Each row is a point on a landscape with many peaks, with its height.
From any point a climber takes the steepest step (rise divided by distance) to one of its 2 nearest points. It stops when none of these is higher. Distance is the straight distance between rows; heights are no part of it.
leni: [108 126 100 150 128 115 171  60 151 121  86 133 196 110 154 149 100 124
 104 146  85]  h=256
Paf: [108 144 136  85 141  87 107 101 151  98 191 101 113  86 106 114 112 115
 105 136 203]  h=586
selo: [110 126  87 126 151 134 140  90 123  83  47 102 128 133 132 126 130 109
 146 116 107]  h=619
Lud: [ 98 122 131  62 154  85  85 154 145 127 203 126 112 103 110 107 106 132
 144 143 221]  h=524
nazo: [138 109  90 179 129 127 181  86 146 112  58 149 182 151 182 142 114  99
  94 136 101]  h=202
ret: [131 130 128 170 140 155 114 105 110  68  77 106 148 148 116 125 169  90
 133 110 108]  h=709
Gep: [135 131 186 151 136 124  71 208 147 157 210 153  68 123  74  70 188 184
 164 147 224]  h=603
zirud: [108 145 152 109  94 104  83 128 125 104 180 115 128 122 117 106 169  90
 121 107 183]  h=701
Fikub: [ 96  91  51 136 137 116 177  97 161 123  80 179 143 158 156 163 112 120
 146 150 116]  h=308
kopul: [113 142 110 117 132 137 134 121 101 126 126 113 134 157 139 148 100 112
 123 121 140]  h=398
geku: [142 110  75  73 163  94 183  76 129 175 180 119 143  85 102 165 133 127
 101 119 191]  h=364
Kavi: [155 101 115 101 140 147 157  82 135 137 115 143 143 104 110 130  79 150
 145 138 108]  h=856
Fovom: [133  98  95 139 145 137 143 125 133 100  44 123 134 163 166  87 139 106
 155 145 101]  h=537
zil: [109 167 161 169 175 113 135  65 130 117  92  70 186  93  83 165 134 107
 108  94 155]  h=402
doli: [124 111 154 116 170 108 127 183 122 155 196 157 147 123  76 127 101 116
 143 152 190]  h=743
Rinas: [152 126 115 171  92 154 139 179 152  89  79 143 122 187 167  98 118 127
 134 139 104]  h=282
kosef: [148 116 145 161  87 138 123 170  96 113 131 128  78 143 148  81 143 154
 134 141  78]  h=640
fut: [161 119 169 147 126 172 107 180 113 150 163 151  98 176 115  95 183 139
 148 175 107]  h=582
Fozak: [122 142 135  92 102 114  99 153 106 106 115  86 142 112 103 118 131 109
 123 127 115]  h=253
tugoz: [108 136 159 157 146 129  92 229 106 174 113 183  91 124 140 115 133 178
 168 132 119]  h=414
som: [118 173 163 147 111 125 112  79 149 118  81 106 130  65 141 177 156  97
  88 107 124]  h=768
Gipor: [142 143 113 168 115 120 126 123 159  96  45 123 120 136 192 149 139 108
  77 152  88]  h=700
fali: [141 114 132 116 125 177 122 147 138 117 119 118 156 135 149 101 118 112
 146 147 101]  h=401
fofu: [112  94 106 143 137 142 135 165 136 114 105 164  93 179 145 137 144 103
 135 153  95]  h=383
zomiz: [111 100  71 123 142 123 192  83 153 141 109  96 138  85 115 158 100 107
 136 126  87]  h=101
bidur: [135  97 138 110 135 183 128 149 132 166 154 154 143 133 156 133  96 101
 139 154 122]  h=355
kiro: [138 121 175 123 131 135  79 168 131 133 196 134 128 151 108  90 149 137
 124 132 174]  h=699
velor: [136 130 112 108 132 102 165  85 138 153 202 106 142  87  95 139  86 123
 106 122 179]  h=452
Zazar: [126 153 152 158 119 140 107  99 113  74 118 123 115 121 109 148 146 102
  94  89 114]  h=780
keviv: [135 122 142 177 127 152 112 101 161  89  43  61  94 139 153 128 166 124
 132 106  97]  h=272
napi: [136 161 181 128  97 140 108  84 153 106 138 109 110 110 122 165 141 107
  85  97 153]  h=853
Fomuk: [150 108 129 134 111 124 123 157  94 131 111 134  95 122 149 104  87 157
 145 126  99]  h=554
Nedip: [115 129  97 107 121 131 148 127  96 132 175 158 140 120 119 129 138 104
 173 103 163]  h=186
lek: [132 150 149 126  90 148  88 189 112 122 173 150  88 169 118 119 139 168
 142  86 148]  h=454
kis: [150 149 173 109 101 134  69 151 152 151 212  95  71 163 114  80 196 159
  91 116 171]  h=596
fego: [119 103 141 129 168 130 122 155 103 141 182 129 137 149  89 126  91 104
 123 150 135]  h=692
petis: [131 180  99  95 129 102 184  45 146 146 137 126 172 100  85 182 116 148
 111 123 140]  h=171
raba: [141 123 156 124 102 132  98 156 122 131 182 129 102 114 125 133 131 108
 103 140 131]  h=756
big: [113 123 155 133 113 126  84 124 131 134 116 121 114 141 182 123 138 123
 104 141  86]  h=713
sesoz: [151 154 163 101 125 174  83 112 124 103 126 133 106 155 125 112 159 135
 132 133 128]  h=353
lod: [130 161 132 173 123 146 127 127 149  82  50  56 120 150 122 124 122 133
 105 121  87]  h=223
tenos: [106 134  98 104 146 139 177  72 128 148 126 143 201 124 143 155 119 111
 133 145 100]  h=212
Suz: [123 145  80 111 139 106 196  46 134 146  84 141 179 102 123 177 141 161
 111  94 110]  h=227
pomim: [126 186 104 118 146 115 176  91 123 113 131  95 160 104 100 173  82 139
 106  97 127]  h=113
Ridu: [119  90 107 104 151 113 124 145  95 134 139 160 151 116 110 134 112 120
 108 130 100]  h=628
sirug: [125 129 151 106 149 136  87 183 109 151 144 168  96 135 133 114 136 169
 174 142 142]  h=444
far: [130 183 151 128 152 119 129  87 100  98 121  75 171 102  99 142 133  91
 100 128 149]  h=467
fol: [149 134 179 167 115 149 102 224 104 185 191 180 109 152 122 111 158 159
 152 149 135]  h=540
ginek: [143 136 123 172  82 125 136 143 128  91  74 127 167 152 161 108  94 135
 103 124  93]  h=243
dibe: [151 144 187 119 109 137  70 191 141 167 225 135  97 142 102  76 195 183
 115 149 158]  h=643
nunut: [127  70 101 134 143 140 132 176 143 125  71 157 126 145 158  83  85 152
 171 161  99]  h=341
ser: [126 109  97  74 165 123 131 135 131 160 184 154 131  69  98 143  98 151
 160 118 177]  h=682
girak: [134 123  99  99 131  95 189  63  91 182 131 128 141 119 146 159  91 142
 139 109 130]  h=297
felo: [117 112 124 119 125  96 135 174  76 160 122 151 113 123 117 131  84 164
 186 122 119]  h=479
togu: [129 140 125 122 135 118 146  54 141 136  98 118 143  83 123 185 144  85
 109 121 137]  h=681
padup: [136 116 170 116  94 113 110 104 132 122 161 144 126  82 117 109 122 123
 137 143 133]  h=694
pemo: [139 155 177 134  76 119  91 137 124 112 167 101 104 166 102  99 148 162
 108  75 136]  h=418
vap: [120  82  83  96 156 102 153 123  97 183 141 182 165  98 130 136 106 161
 115 107  93]  h=545
Kif: [137 117 170 146  92 167  84 196 118 156 164 182 101 158 139  91 158 196
 145 102 124]  h=495
robiv: [102 156 134 176 167 113 154  91 129 108  37  90 174 100 114 179 151 102
 123 118 124]  h=342
zere: [ 99 109  92 114 123 129 136 109 158 104 102 158 126 134 139 153 127 101
 136 153  90]  h=352
mes: [129  95 138 139 139 139 114 168  88 124 145 186 104 167 118 121 137 123
 156 136 131]  h=411
tep: [114 136 150 107 143 106 133  69 135 110 159 112 150 103  90 132 109 100
  96 122 174]  h=528
ras: [148 173 182 110 116 143  82 108 118 107 185  83 102 149 128  87 162 119
 112 139 145]  h=389
rep: [109 176 163 127 156 144  94 100 136  85 159  64 125 120 115 116 161  96
  89 123 151]  h=420
pini: [112 160 147 145 125 127 133 101 134 103  76  60 159 126 123 151  86 125
 113  98 107]  h=163
vodu: [137 126 125 197 131 104 138 123 182  85  11 100 141 165 188 105 147 110
  86 139 112]  h=615
tiz: [182 114 145 155  85 164 104 158 142 128 161 109  90 169 101  83 195 158
 118 158  86]  h=642
bives: [118 132 148 173 102 140 105 118 145 106  79 120  98 170 195 105 153 112
  71 151  81]  h=774
lasi: [125  87  78 117 147  94 162 160 102 172  98 188 135 126 134 142  76 175
 150 134 105]  h=462
tapi: [147 121 156 153  87 135  96 152 124 117 173 112  82 139 127 101 184 115
  99 133  85]  h=703
Nud: [127 148 140  99 131  99 123 170  88 150 176 118  88 126 125 130 102 123
 156 113 175]  h=440
Bitus: [119 131 110  69 118 104 129  86 114 139 133 148 137  79 149 159 137 104
 124 129 132]  h=591
solu: [108  76 131 159 161 137 110 200 111 168 103 188 119 137 158  93 113 157
 159 149 100]  h=384
Niv: [129 163 132  97  97 114 105 139 138  91 182 107 110  87 113 112 138 118
  99 104 227]  h=650
gam: [ 97 113 113 113 163 106 127 177  90 173 175 179 125  71  97 117 116 135
 182 103 180]  h=808
sase: [142 109  98 121 141 148 152 136 113 130  80 119 158 153 176 127  98 129
 132 145 112]  h=464
pibek: [146 110  84 162 155 139 136 150 188  86  61 149 131 155 198  88  79 138
 114 150 104]  h=236
tivi: [106 155 118 150 141 116 148  78 131 148  67  89 181  79 143 158  99 127
 108  71  99]  h=93
nufer: [159 131 186 135  68 146  77 119 131 149 139  85  98 183 114 114 195 153
  96  86 111]  h=379
murum: [155 125 153 120  76 136  89 169 146 161 194 106  57 177  79 109 213 172
 117 107 131]  h=550
Tado: [103 122 108 135 141 102 172  79 126 147  72  59 152 110 137 143 108 103
 143 143  94]  h=49
Tizo: [126 110 112 112 136  87 170 108 100 177 183 135 170 124 100 147  72 142
 137 116 149]  h=372
subeb: [104 123  68 120 123 139 186 118 105 147 143 171 154 126 133 148 118 107
 159 126 112]  h=177
rumif: [125 169  79 109 101  92 177 124 125 138 128 117 153 114 126 172  83 129
 131 134 105]  h=56
zumu: [124 125 164 140 139 137 100 188 125 129 225 140  76 116  85  85 150 149
 153 137 183]  h=651
dekop: [116 164 138 105 100 123 133 110 119 136 153 101 110 132 142 152  87 110
 149  90 170]  h=381
Meka: [143 139 119  93 102 118 107 155  93 106 138 138 155 110 126 109 124 119
 177 102 140]  h=219
nuzi: [113 115 170 125 122 129 101 133 129 124 125  72  98 181 103 128 132 116
 123 129 114]  h=287
lidus: [118 153 136 130 102 128 126  96 127 125 107 111 127  89 189 151 111 112
  98 123 108]  h=670
nuli: [128  74  59 144 149 103 154 148 183 112  62 176 148 152 177 104  71 142
 139 169  97]  h=289
Vuta: [158  94  66 109 147 136 178  94 143 129  72 161 148  94 135 157  93 149
 120 146 106]  h=674
Fevi: [154  87  86 144 133 134 152 138 132 108  83 183 101 117 145 143  77 136
 117 143  97]  h=530
tum: [141 114 112 170  98 170 120 175 177 111 101 151 100 222 153 106 183 153
 115 145  88]  h=319
Gukob: [128 122 121 100 141 136 137 115 123 136 162 152 107 103 105 141  62 142
 171 132 145]  h=691
Vop: [117 171 124 146 135 126 150  83 143 108  57 119 194 107 156 160 136 108
 115 152 112]  h=300
Kopur: [131 122 149 160 116 168  99 125 144  97 105  68  76 170 118 116 176 125
 108 108  80]  h=320
vime: [113 117 136 127 157 130 126 223 103 155 179 182 130  97  86 119 139 128
 187 149 159]  h=740
pufa: [123 108 125 141 109 169 120 152 161 105 101 106  84 198 151 125 174  93
 123 134  90]  h=354
Fir: [155 129 175 126 129 165 106  69  97 105 123 126 136 124 139  96 149  94
 141 141 120]  h=312
tis: [139 115 133 109 136 107 138 139 125 150 198 163 102  96  92 151 116 106
 128 146 223]  h=687
bebu: [119 141  87 152 167  97 183  51 141 140  33  97 184 105 128 189 156 143
 117 120 110]  h=288
sasa: [120 120  73  81 154 126 192  76 140 154 160 114 180  87 118 143 126 121
 137 116 109]  h=166
zar: [108 149 148  82 153 113  89 168 118 144 171 150 106 127 109 130 133 142
 183 135 199]  h=478

For each start below, name the point where the climber stops.
pibek -> zar
pemo -> raba
kopul -> napi
fali -> napi

Call two points neighbours if one is among the 2 nearest of the other. Go from one point of each pair to the other, from neighbour to neighbour, staying as high as possible. Name the lowest point that can't be avoided.
bives and napi -> lidus
Kavi and doli -> ser
doli and gam -> vime
